Each row is a point on a landscape with many peaks, with its height.
From any point a climber steps to the highest of the 2 points nearest to it. It stops when none of these is higher. Distance is the straight distance between rows; heights are no part of it.
kog: [153 115  82 161 106 133  77 117 157  81 140 164 126 163 133 141  76 128
 135 151 128]  h=2.67
bod: [153 148 158 119 118 115 128  88 106 182 118 104  92 171 109 115  96 139
  99 119 158]  h=2.99
vil: [135 145 121 112  88 111 121 201 143 100 110 131 173  55 150 156 206 128
 132 135 145]  h=4.73
zif: [122 123 147 129  97 137 146 111  81 116 133 131  99 150 158 165 103 176
 120 147  91]  h=2.08
fosop: [ 66 103 129 171 109  96 153 100 144  85 102 110 137 103 118 117 189 147
 153 125 107]  h=3.94
Rizub: [ 71 132  76 147 139 109  88  86 114 133 153 123  90 138 122 107 134  98
 140 161 100]  h=5.40
tiri: [121 198 149 139 149 140  74 102  87 161 153 105 108 138 133 177  83 125
 136 115 118]  h=2.25
bese: [133 180 123  85 141 121 184 152 158  88 128 158 192 114 123 148 100 124
 157  81 118]  h=2.86
Pobeg: [139 170 157 172 114 109 117 170 177 165 148 123  87  95 200 114 178 140
 117 135 125]  h=5.72
gudi: [140 158 127 121 164  99  84  90 146  84 124 111 134 159  90 140 120 143
 151  73 143]  h=3.10
Meluz: [158 135 152 113 113 192  94 155 114 139 119 134  88 121 149 146  69 164
 121 136 145]  h=1.69
nis: [ 75 156 160 126 128 137 153 130 134 141  86  89 109  84 106 110 170 156
 164 110 151]  h=2.15
gir: [154 133  95 123 123 114  42  68 119 110 123 105 145 171  70 160 126 108
  92 128 133]  h=3.01
Gad: [151 179 128  67 130 135 144 129 162 152 160 149 178 112 123 164 112 118
 121  80 129]  h=3.11
Keruf: [117 131 124 135  93 154 131 106 193 119 125 159 160  98  98 153  89 131
 170  90 138]  h=3.07
rof: [111 119 152 114 157 158  71  89  86 133 120  81  73 121 103 113  84 139
 183  98 150]  h=1.51
Lomer: [ 91 103 150 168 179 151 108  96  95 118 117 104  67 156 101  86  97 133
 205 108 114]  h=1.62
nulu: [ 81 118 119 141  75 146 160  94  91 103  91 108 151 129  73 144 143 132
 110 166 126]  h=1.18
Loga: [ 84 173 137 126 105  62 142 112 136  85  96 107 147 111  87 136 197 144
 139 118 134]  h=4.40
dev: [104  74 137 132 116 187 120 133 114 187 129 102 152  70 134 142 154 121
 127 128 123]  h=3.98
gaba: [ 96 133 127  98 119 175 112 153 160 187 113  90 134  58 115 139 209 133
 123 134 139]  h=4.41
Kuri: [ 87 139 147 155  91 117 209 143  83 134 127 134 145  70 159 145 142 111
 145 149 125]  h=0.83
ver: [129 123  94 126 129 126 102 126  97 131 150 126 152 139 123 149 135  98
  75 176 106]  h=2.76
gomo: [118  98 135  92 118 161 171 135  95  86  71 105 162 136  75 128 139 154
  90 148 146]  h=1.35
bes: [110 125 120 122 147 133 195 164  76 106 127 147 125 141 142  99 114 104
 116 181 126]  h=2.84
gapo: [194 133 171  76 118 149 135 174 102 188 116  97 137 119 142 152 136 133
  68 105 159]  h=4.13
Dagu: [ 98 108  85 102 129 177 129 130 116 123 149 135 130 132 136 160 139 144
  96 184  59]  h=3.06
siki: [ 79 144 155 134 119 160 224 100 118 143 125 118  68 150 129 102 121 166
 130 151 107]  h=0.97
Ras: [161 118 146 119 132 129 150 170  69  66 103 121 145 165 134 159 120 152
  85 165 116]  h=1.72
zil: [ 88 140 157 160 102 125 177  79  98  79 115 138 105 144 102 133  71 151
 199 117 118]  h=2.53
zurag: [126 135 133  71 120 116 100 172  66 126 122  89 118  86 143 171 171 154
 100 142 117]  h=1.64
Puvi: [135 108 122 101 156  85 125 102 157 142 129 120 166 122 119  87 145  88
 144  74 146]  h=4.57
Vevaz: [ 83  98 107  91 172 163 134  82 115 149 157 122 150 124  97 115 118 118
 164  95  97]  h=2.42
Dep: [158 125 184 134 144 140 163 158  99 105 121 135 122 174 159 169  84 159
 118 123 118]  h=1.91
Kino: [169 167 123  94 187 149  80 172 144 103 121 148 133 137 140 122  55 117
 161  97 176]  h=1.95
miveb: [132 146 134 137 111 139 147  80 110  89  91 140 105 186  97 135  43 168
 150 129 136]  h=2.68
dud: [170 167 155  97 128  74 102 186  72 102 123 101 104 138 174 156 158 160
  90 135 140]  h=1.86
naf: [142 108 179 184 106 123 130 134 123 156 106 104 100 110 133 104 132 149
 122 120 174]  h=3.49
zofi: [ 87 162 125 138  72 156  97 145 176 164 109 117 109  50 122 137 168 149
 142 156 153]  h=4.79
galet: [176  64  59  72 131  93 130  98 148 167 156 147 138 155 143 108 123 128
  90 103 118]  h=2.66
gebi: [140 111 164 145  97 146 116  89 109 219 134  94  78 121 120 102 109 137
 135 105 165]  h=3.20
kov: [104  88 126 154  92  88 199  64 127 143 134 149 135 131 103  91 111 103
 148  98 125]  h=1.68
Nus: [143  93  58  90 122 112  46 129 127  86 144 158 120 130 141 116 104 124
 136 154 125]  h=2.49
Logas: [110 135 163 140  76 175 202 139 145 131  97 147 130  98 125 132 117 169
 146 145 137]  h=1.25
mikek: [175 170 176 112 116 164 123 148 136 104 103 126  93 167 129 171  99 188
  98 127 140]  h=1.77
lipiv: [120 118 133 157 128 113  71  89 111 110 102  92 129 132  71 124 130  95
 123 147 148]  h=2.80
Rig: [119  64  94  87 150 156 137  99 136 175 138 125 138 132 106 104 139 113
 100 117 112]  h=2.23
Lof: [ 77 137 119 101  75 115 210 123  81 108 102 129 133 102 119 168 154 156
 131 163 120]  h=1.01
fifis: [141 179 120 171 215 118 100 120 134 174 178 145 101 192 153 106  80  84
 169 117 123]  h=4.30
pona: [131 123 100 121 143  96 149 111 108  86 146 157 157 161 149 150  88 132
 135 129  79]  h=2.29
kanuk: [168 141 144 188 131  45 122 161 123 100 112 135 122 152 156 102 140  85
 123 143 176]  h=2.47
tari: [158 184 152 130 130  74  79 129  59 138 124 107  96 158 142 162 106 135
 110 126 146]  h=2.07
kavor: [141 183 103 150 124  53 119 138 126  75 164 159 140 164 178 161 122 125
 135 149  94]  h=2.09
nodu: [126  91 128 197 111 162 166 172 152 152 162 180 130  76 186 103 128  88
 152 145 114]  h=0.52
tegap: [101 173 105  84 114 115 127 108 138  97 107 103 138 137  90 158 156 164
 111 124 121]  h=3.99
nad: [129 153 148 147 158  75  94 108 122 113 127 114 137 132  99 103  90  91
 183  79 188]  h=2.90
fevom: [142 107 130 135  75 130 208  57 140 172 147 166 130 164 115 125  88 139
 117 114 121]  h=1.54
mima: [168 145 117 185 121  50 100 155 105 109 162 151 129 162 182 133 142  94
 102 176 128]  h=2.24
bikiz: [ 93 142  93  70 134 172 166 153 161 116 125 142 136 121 131 145 171 169
 116 160  85]  h=3.35
Nere: [110 117 106  97 131 116 138 185 120 125 128 135 181  58 139 113 154  84
 138 127 147]  h=4.08
Denot: [162  93 106 117 117  80  73  90 127 117 120  97 156 159  99 143 188 126
  75 119 121]  h=3.24
Nalum: [121  81 149 179  78 187 112 118  88 150 161 149  74  93 143 107  80 140
 192 160 105]  h=0.22
Visov: [118 160 128 146 202 152 144 154 167 157 141 129 117 163 129  97 144 100
  81 165 116]  h=3.56
gozof: [121 152 123 135 173 159  77 130 146 120 103  98 140 123  83 128 163 109
 102 131 147]  h=2.57
Seped: [ 93 187 137 142 171 153 138 131 201 149 135 144 127 138  99 106 120 101
 143 135 123]  h=3.82
Zir: [ 87 110 119 144 120 116 183  86  89 166 173 136 127 124 115 108 101  82
 142 135  97]  h=1.85
rif: [144 106  61  82  71  75 133 105 139 143 133 144 148 113  94 104 164  99
  77 149 146]  h=2.19
Dit: [127  79 133 116 109 129 153 124 115  53  83 109 131 141 127 134 154 179
 106 159 110]  h=1.53
Taf: [120 128  95 131 174 142 152 155 166  99 136 156 136 186 143 121 146 129
  91 177  84]  h=3.30
magot: [158 157 148 121 142 135 117  63 115 133 117 107  90 222 100 155  69 164
 105 102 144]  h=2.83
vasu: [161  65 127 128 130 131  92 158 151 108 119 123 153  93 144 127 167 136
 133 108 140]  h=3.70
pid: [ 67 133 167 176 116 127 166  98  99 130 108 109 105  97  98 104 124 128
 192 128 126]  h=2.35
Zofaz: [200  69 106  71 137 122  98 104 150 161 152 131 150 149 138 126  87 121
 107  47 149]  h=2.88
nopov: [129  78 124 170 136 172  91 130 127 135 155 155 105 120 167 103  79 116
 168 152  97]  h=0.31
ziru: [152 135 128 139 116 110 117 190 151  94 142 135 209  84 129 168 198  80
 102 140 114]  h=5.44
Gagas: [ 86 156 110 111  92 189 212 127 122 124 118 164  97 115 115 109  91 140
 133 182 116]  h=1.10
fumom: [106 155 132  87 105  81 126 140  88 112 142 118 137  86 170 194 135 164
 136 114  98]  h=1.44
nul: [106 104 165 164 103 142 105 135  94 163 139 107 151  57 128 153 140 117
 175  84 126]  h=3.61
sel: [169 175 143 112 120 156 127 125 197 138 111 143 149 143  80 114 119 115
 103 101 185]  h=1.84
tivor: [150 146 157  74 135 174 156 184 138 165 111 101 144  98 128 170 183 161
 100  93 127]  h=3.72
gog: [101 202 145 114 157 160  70 120 131 140 131  78 119 120  89 150 114 118
 124 111 157]  h=2.40
buvog: [107 123 107 122 118  90 129 137 116 155 134 127 124  85 130 110 167 108
 134 150 136]  h=3.63
nube: [165 203 152  79 160 184 112 163 167 133 114 142 130 130 117 144  82 128
 122 102 168]  h=1.82
Giref: [ 89 181 118 133 183 134 135 105 162 191 167 143  94 148 120  75  90  83
 176 122 117]  h=4.04
semo: [176 129 157  87 156 129 118 166 132 212 141 108  94 134 169  99 138 122
  80 100 148]  h=4.56
gevak: [134 111  90 141 167  89  93  86 115 126 146 141  93 186 143  98 127 116
 128 140 115]  h=5.95
vepa: [224 115 102  99 125  85  91 116 130 114 139 142 166 163 132 144  96 121
 118  75 166]  h=3.09
vuli: [137  88 127 122 166 102 113 105 106 119 104  96  74 187 142  87 152 162
 130 131 136]  h=6.70
sor: [161 103  73 106  94  84 108 156 120  85 134 138 167 120 133 141 153 106
  68 163 129]  h=2.46
pobir: [ 76  86  99 122 106 138 152  65 127 199 157 127 130 104 111 133 155 101
 123 141  88]  h=2.04
fesuf: [133 118 103 133 106 147  88  89 165 135 154 143 132 124 132 154  94 152
 147 116  96]  h=2.87
magaz: [154 180 129  86 110 127 147 160 177 138 130 138 177 109 113 164 181 147
  99 107 118]  h=3.39
tutob: [137 170 122 173 110 122 161 167 174 119 145 171 185 111 144 155 150  89
 106 141 117]  h=4.72
sipef: [145 111 150 131 142 186 105 150 157  95 110 135 101  98 148 121  97 162
 167 107 138]  h=1.83
nem: [124  68 106 190 143 124 109 138 130 156 187 147 109 102 190  76 138  77
 155 154 100]  h=0.41
Lupu: [130 149 129 137 183 148  90 191 126  97 119 146 158 125 120 104  82  75
 149 143 176]  h=2.11
Morib: [130 186 139 146 102 132  68 167 191 132 136 128 106  87 144 125 138 138
 129 148 157]  h=5.18
pupar: [148 100 130 129 169 141 130 184 147 137 143 158 146 123 152  98 100  81
 131 135 139]  h=2.30
Kovaz: [177 120 141 133 136  92  98 141 154 100 117 126 129 151 152 145 133 152
 122  91 150]  h=3.36
Popug: [138  90 103 130 169  70 144 126 158 127 135 113 174 152 128  87 195  84
  93 102 126]  h=5.05
Zalut: [130 163 169 195 158  56 113 124 130 134 111 127 111 165 125  83 124  91
 155 101 178]  h=2.70
dotek: [ 99 147 112 187 163 142  29 106 127 136 152 112  84 127 126 118 118 110
 153 146 117]  h=4.95
Zezoz: [164 145 161 132 121 117 160 181 135 194 136 144  77 116 208  94 136 142
 100 142 147]  h=5.09
ridam: [147 171 106 164 186 120  32 123 148 126 157 129 117 179 144 133  94 104
 153 122 141]  h=4.59
Papun: [113 127 143 157 108 176 166 204 126 133 129 148 148  63 168 144 144 115
 135 156 122]  h=0.65
tarer: [169 127  98  92 101 125 107 123 171 144 116 130 173 128  79 108 155  92
  71 130 172]  h=2.00
sil: [106  81 160 186 116 172 181  97 128 166 135 116  59 142 145  86 138 152
 144 153  95]  h=0.87
zum: [109  82 101 122 113 103 188 137 115 120 123 143 132 115 140  98 158 109
  93 170 117]  h=3.22
gefet: [153 118 183 170  98 133 145 121 154 104  82 114 126 160 106 127 145 160
 100 126 155]  h=3.85
ret: [159  76 131 110 175  88 128 147 128 114 110  96 126 159 143  94 192 148
  82 115 127]  h=5.78
musop: [133  62 106 122 179 110 103 129 120  88 115 135 159 129 132 103 134 117
 141 105 129]  h=4.11
divam: [144 107 149 157 179 172 165 178 110 113 135 164 116 174 156 100  80 105
 140 161 108]  h=2.52
varer: [155 120 135 171 101 127 167 145 163 117 114 157 148 151 122 138 123 125
  98 149 126]  h=4.22
lazut: [143  92 151 158  88 141 129 104 136 150 159 142 180  93 127 157 109 113
 170  73 126]  h=3.31
pebu: [121 123 153 143  44 136 192  97 106 163 118 155 101 119 125 127  93 150
 120 138 140]  h=1.40
voli: [159 129 141  94 159 191  62 129 126 121 103  80 141 151  81 168 156 137
  76 125 133]  h=2.38
rolu: [106  72 105 144 100 101 107  70 126 105 121 102 147 124 101 141 181 154
 118 123  94]  h=3.55
siba: [119 154 117 114 121  84 205 143 121  65 123 156 186 128 139 160 136 126
 119 133 102]  h=2.56
Rogub: [113 156  91  54 136 128 109 142 147 108 120 134 106 117 145 137 131 163
 118 142 117]  h=3.66
vume: [ 87  81 135 128 156 125 142 108  62 103 140 120  95 136 127 104 108 138
 203 103  81]  h=1.73
vifa: [ 85  76 119 126 108 129 170  90  85 134 147 134  95 115 155 140 126 166
 159 133  60]  h=1.90
gev: [ 85 114 129 106 133 145 103 136 163  99  91 118 102  94 110 117 148 175
 181 102 143]  h=1.99
leme: [ 86 132 114  92 135 134 185 121 125 117 128 144 157 109 111 118 103 121
 162 104 117]  h=2.62

Two climbers start at each pair of points below. Name the first point that both come to, or write -.
Zalut and Lupu -> -
sipef and Kino -> ziru
kov and Keruf -> Pobeg
nube and Meluz -> ziru

For each start below, name every point that the climber comes to, in order.
galet -> Zofaz, vepa, Kovaz, vasu, musop, Puvi, Popug, ret, vuli
sel -> tarer, rif, sor, ver, Dagu, bikiz, Rogub, tegap, Loga
kanuk -> Zalut, nad, gudi, Kovaz, vasu, musop, Puvi, Popug, ret, vuli
siki -> Gagas, Logas, pebu, fevom, kov, Zir, pobir, Rig, Vevaz, leme, bese, Gad, magaz, tivor, gapo, semo, Zezoz, Pobeg
Taf -> Visov, Seped, Giref, fifis, ridam, dotek, Rizub, gevak, vuli
